Points, in no order, along strands that fork, close into loops and pass close to each other.
(in the rows, 128 means zero)
Points whose rows are less than 108 apart are linked; no others are. Some points are linked to none.
q715: [161 144 118 137 134 136 128  97 181  66 149 142 127 125  95 123 115  94
  80 134 160]
q825: [ 81 139 125 158  68 144 121 173 153  83 126 145 151 113  81 122 133 102
 142 143  88]
q775: [142  95  82  99 104  67 117 169 148 118 133  80 114 168  98 127 120 109
 144 118 126]
q916: [121 132  68 154 129  90 122 202  70 127 146  79 170  83 135 156 145  99
 135 102 101]
q894: [149 128 169  96 157 159 135  93 119 127 110 114 114 110 178 113  87 175
 113 154  81]
q281: [100 171 121 144 119 186 149 109 139 186 164 136 171 100 136  94 157 148
 111 120 125]
q426: [151 120 156 152  89 123 152 119 122  58 107 138 116 142 119 149 107 105
  90 136 131]
q329: [ 84 115 189 141 130 172 129 137 133 112 145 182 118 143 109 127 135 123
 136 171 117]
q390: [142 184  52  80 155 162 133 123 119 137 144 114 114 104 146 136 122 193
 104 118 118]
q545: [150 117 102 141 118  87 102 137  88 166  70 105 141 105 146 115 132 129
 165  96 123]
q225: [102 182 128 113 128 146 174 126 116 154 156 102 156 120 162 108 140 160
 101 129  86]
q791: [ 76  79 117 176  99 137 104 158 163 139 145 123 104 125 117 153 102 106
 145  76 127]
q233: [105  89 126 152 116  97  89 147  87 117 145 167 102 100 190 163 115 100
 170 122 116]
q402: [ 76 169  68 131 122 117 109 152 141 145 124 159 123 128 127 146 139 148
 168 108 120]
q6: [125 107 177 178 150 144 115 118 207 114 110 107 164 113  83 106 107 122
 138 122 120]
q471: [150 100 180  85 190 175 115  88 138 121 130 144 102 124 150  97 105 149
 120 180 109]
q660: [118  93 112 163 117  63  87 148 105 147 101 132 118 115 157 145 125  98
 190  86 133]
q156: [137  52 129 114 130 187  95 115 125 176 137 119 116  91 143  68 124 109
 122 125 109]
q538: [104  66 120 132  95 165  95 149 137 174 152 107 135  92 120  64 146  89
 150 120 110]
q805: [150 121 164  89 156  90 132 112 143  92 161 110 126 130 178  94 118 118
 128 170  81]
q74: [ 93 192  83 112 145 100 147 108 181 131 116 146 131 144 140 152 134 160
 146  98 149]
q823: [136 134 116 141 124 131 146 146 150  56 158 112 124 136 101 157  99 107
  73 132 122]
q455: [142 158  48  87 159 134 157 143 102 132  89  81 124 123 139 177 110 179
  93  98 111]
q151: [185 136 110 133 107 159 114 113 103 123 113 153 125 145  65 115 127 115
  84 153 163]
q926: [120 119 178  90 153 132 152 119 162 144 161  93 122 157 142  78 117 143
 124 161  76]
q742: [113 106  45  84 106  66 139 193 128 115 117  31 156  99 140 144 143 112
 156  94 103]
q86: [116 134  65 108 123  61 166 171 106 156 174  80 148 153 149 128 168  93
 119  98 127]
q498: [142 134 103 105 150  33 162 122 140 169 101  75 145 161 156 106 160 116
 153  81 141]
q110: [142 122 144 123  79 118 138 123  64 179  81 143 119 162 135 116 135 139
 143 132 122]
q459: [160 145 110 136 153 165 115 119 100 134 174 130 140  87 126 106 144 120
  92 147 130]
q717: [127 118 145 144 175 193  78 109 134 131 128 193 121 107  88 136 132 136
 134 156 170]
q759: [126 150 135 119 141 210 114  79  96 160 158 175 137  64 170 104 157 141
 120 143 159]
q174: [151 152 154  74 147 120 150  80 171 114 135 139  94 182 133 113 109 151
 107 159 137]
q510: [157 151 104 115 126 174  89 102 104 140 123 188 104 133  86 133 135 140
 120 155 180]
q815: [103  84 180 175  97 137 148  93 142 113 132 156  86 128 186 167 103 125
 121  86 142]
q632: [155 104  75 120  88  80  92 136 146 150 100 116 125 140  93  94 143  94
 157 101 151]
q465: [ 77 145 136 151  86 165 121 154 127 126 131 186 136 131  90 126 146 116
 144 156 116]
q735: [133 123 116  80 133  45 192 161 116 145  81  44 144 169 141 139 154 135
 143 106 112]
q933: [ 84 144 124 164 136 129  85 133 164 145 103 181 136 109 121 137 134 143
 191 125 123]
q861: [147 138  76 151 101 127  92 123 144 159  95 155 146 120  85  90 154 118
 153 115 149]
q922: [177  95  93  98 160  64 114 130 155 113 158  81 108 153 129 116 106 103
 120 121 128]
q489: [141  60 160 100 191 191  97  85 116 131 149 158 100  94 171 102 113 117
 114 158 133]
q609: [128 203  74 118 146  94 172  94 192 145  95 133 177 138 123 112 170 155
 138  99 157]
q893: [130 217 152  97 169  99 135 132  63 105 130 161 128 152 136 177 151 166
 139 173 151]
q379: [146 101  97 127  97 151  85 156 132 119 128 105 145  72 105  70 145 112
 154 143  89]
q709: [154 135  67  86 116 114 135 131 102  87 124 135  88 160 126 194 101 139
  88 118 159]
q869: [131 149 126 166 149  99 146 140 103  98 103 141 116 145 126 206 115 137
 114  95 161]
q375: [167  98 158 137 134 103 152 127 100 104 185  86 145 114 158 100 126  69
  84 144 104]
q652: [114  77 141 126  65 120 106 141 130 144 118 127 115 129 129  91 128  91
 162 126 108]
q87: [112 146 157 158 136 102 167 121 103 112 151 140  92 160 168 198 128 145
 108  91 166]
q54: [141 181 119 123 165  56 157  87 151 168 120 129 162 149 158 101 170 132
 152 111 159]
q39: [186  84 158 108 152  84 119 127 101  89 166 112 117 145 158 116 108  96
 116 177 107]
q203: [105  94 162 144 142 126 122 153 117 185 136  89 110 147 138 138 101 150
 144 104 104]
q163: [161  92 162 166 129 160 103  89 121  96 133 180 120 104 113 131 122  74
 103 138 180]
q404: [131 173 119 127 125 235 133  84 128 163 156 167 155  84 115  93 164 164
 101 144 155]
q675: [ 86 100 188 152 132 164 131  88 163 109 137 170 111 102 177 141 102 123
 131 119 126]
q343: [125 186 129 128 146 158 117  76 130 124 146 165 140  73 175 133 138 142
 128 128 159]
q350: [131 133 143 138  96 145 108  97 102 159  87 181 127 117 146 113 133 130
 153 141 136]
q965: [114 101 171 170  98 102 121 191 116 164 131  61 152 142  69 104 145 106
 155 119 134]
q689: [138 155 192 100 139 134 155  81 159  88 160 158  92 183 121 146 121 139
  98 157 176]
q10: [184 165 101 109 185 131 124 115 161 134 131 100 135 141  82  85 137 164
 111 147 120]
q429: [ 70 106 115 171 139 154  86 140 179 140 141 152 126  90 127 139 113 119
 164  97 118]
q955: [ 88  87 216 157 170 166 124 132 195 128 124 132 158 126  88  91 129 124
 156 157 102]
q131: [157 114 168  89 118 126 151 108 150 125 112 107 111 179 115  93 107 142
 109 160  98]
q993: [149  50 164 126 137 157 110  84 137 133 130 139 100 108 160  96 100  92
 111 129 130]
q95: [ 82  99 101 169  83 130 122 179 152 145 123  67 127 117  96 155 104 123
 130  60 124]
q56: [116 126 133 159  98 126 131 182 115 161 152 113 141 170  53 116 153 107
 125 133 129]
q673: [120 117 110 112 102  97 112 121  67 129 170 179  87 125 209 164 130  99
 142 125 152]
q927: [154 168 114  95 182 163 123  98 118 120 124 118 109  92 165 137  98 198
 110 139 104]
q45: [105 108 121 117  99  93 134 167 137  83 153 110 124 125 153 140 109 108
 138 132  76]
q387: [105 164  75 138  95 101 132 174 140  54 113 134 156 111 102 150 140 105
 134 134  99]
q269: [109 202 156  96 163 129 120 117  86 126 155 176 127 117 167 140 152 164
 154 181 125]
q270: [145 135 160 142 182 139 112 132 165 129 121 112 138 140  80 110 114 148
 132 153 108]
q724: [105  92  75  95  82  75 138 182 123 100 161  57 141 115 172 139 118 104
 142 109  83]
q135: [119  67 136 100 127 221 103 127 116 164 130 143  95 130 103 100 109 137
 106 151 110]
q72: [117 126  64  97 132  75 148 211 100 101  81  54 156 125 107 183 139 140
 156 117  90]
q417: [153 128  76 155  94 129  90 172 108 104  98 110 157  81  80 116 133 111
 138 125 109]
q578: [125  95 134 128 167 233  98 120 115 164 142 164 105 126  79 125 119 144
  97 150 154]
q882: [153 119 107  95  87  75 120 132  89 137  66 133 119 145 155 117 129 131
 166 133 110]
q574: [188 145  67  88 169  88 130 134 146 112 140  87 130 152 104 106 132 132
 105 136 126]
q82: [ 70  79 203 153 157 169 125 117 180 122 127 141 145  93 156 105 116 123
 152 136  88]
q308: [135 126  33  66 139 101 167 144 109 110 114  91 106 149 158 201 111 142
  92  95 129]
q908: [153 135  79 172 127 119  81 171 124 151  97 112 160 109  49 111 150 120
 153 106 143]
q341: [162 164 182 108 109 158 156  57 129 125 143 161 118 167 113 124 137 130
  81 146 207]
q61: [129 135 136 118 104 122 119 113  79 137 155 176 117 123 170 115 148 100
 135 158 135]
q18: [105 180 137 115 166 119 139 138 106 145 146 129 138 121 169 133 133 167
 140 146  91]
q137: [ 91 139 168 176  98 126 168  90 145  80 156 161  98 123 189 202 128 133
 108  72 183]
q68: [ 76  90 216 152 148 144 124 174 152 109 145 131 134 148  94 125 127 124
 158 167  78]
q363: [151 130 161 136 129 181 119  73 164  70 126 179 129 102 105 118 120 105
  95 160 162]
q294: [170 160 148 133 112  97 152  66 101 134  49 153 138 140 154 139 130 141
 128 116 173]
q353: [ 87  98 166 156  39 112 132 156 143  99 102 148 124 143 111 113 137 101
 168 135 102]
q208: [133 128  87  89 131  71 188 178  85 118  65  76 145 165 116 182 153 134
 130 115 111]
q584: [128 179 138 131 183  80 131 174  73 111 123 145 130 166 109 190 131 164
 147 163 125]
q881: [ 96  76 186 176 112 129 114 176 136 192 124  48 130 130 100 118 114 134
 155  91 132]
q870: [112 143 111 129  86 134 176  82 155 139 120 102 150  96 193 103 119 127
  99  79 110]
q839: [180 159 134 131 113 167 151  75 116 146 114 142 137 151  88 122 129 138
  67 131 191]
q651: [122 160 120 110 121 139 142  72 164 129 128 140 136  98 185 102 122 144
 122 117 125]
q535: [127 170 148 163 184 120 118 137  95 150 106 143 125 150 111 184 117 174
 140 123 153]
q389: [138 109 192 174 101 141 147 112 168  91 100 134 138 148  81 118 114 117
 111 137 129]
q524: [134 123 147 176 115 156 133 113 140 193 125 135 159 137  88 101 142 124
 117 107 159]
q102: [158 162 123 101 119 112 161 123  79  59 133 143 100 163 121 204 124 130
  81 135 186]
q931: [105 130 126 133 133 128 132 158 116 174 153 120 110 177 105 143 122 144
 125 121 125]

A fork is a point with three links, a tip a point with one. Leave the first point through the second and follow the links. Name the first fork or tip that comes.
q269, q18 | q870
q574, q922 | q538
q39, q805 | q156
q735, q498 | q95
q402, q74 | q45
q717, q510 | q375

A piece is all that can be reached along the links. How many separate loops has the piece of each point below (a circle has one, a figure eight two, a Y none), and how many tips (points with one link)?
q102 | loops 1, tips 5
q56 | loops 1, tips 0
q72 | loops 0, tips 2
q110 | loops 1, tips 0

Name the points in between on the shortest way along the links from the first point to the second, in order.
q584, q861 | q535 q869 q87 q137 q815 q675 q82 q955 q6 q270 q10 q574 q922 q775 q632
q535, q156 | q869 q87 q137 q815 q675 q82 q955 q68 q329 q465 q825 q353 q652 q538
q510, q163 | q717 q578 q135 q156 q538 q652 q353 q825 q465 q329 q68 q955 q6 q389 q426 q823 q715 q363
q775, q390 | q632 q861 q908 q417 q379 q538 q156 q993 q489 q471 q894 q927
q926, q135 | q131 q174 q689 q341 q839 q151 q510 q717 q578
q791, q742 | q429 q933 q402 q74 q609 q54 q498 q735 q208 q72
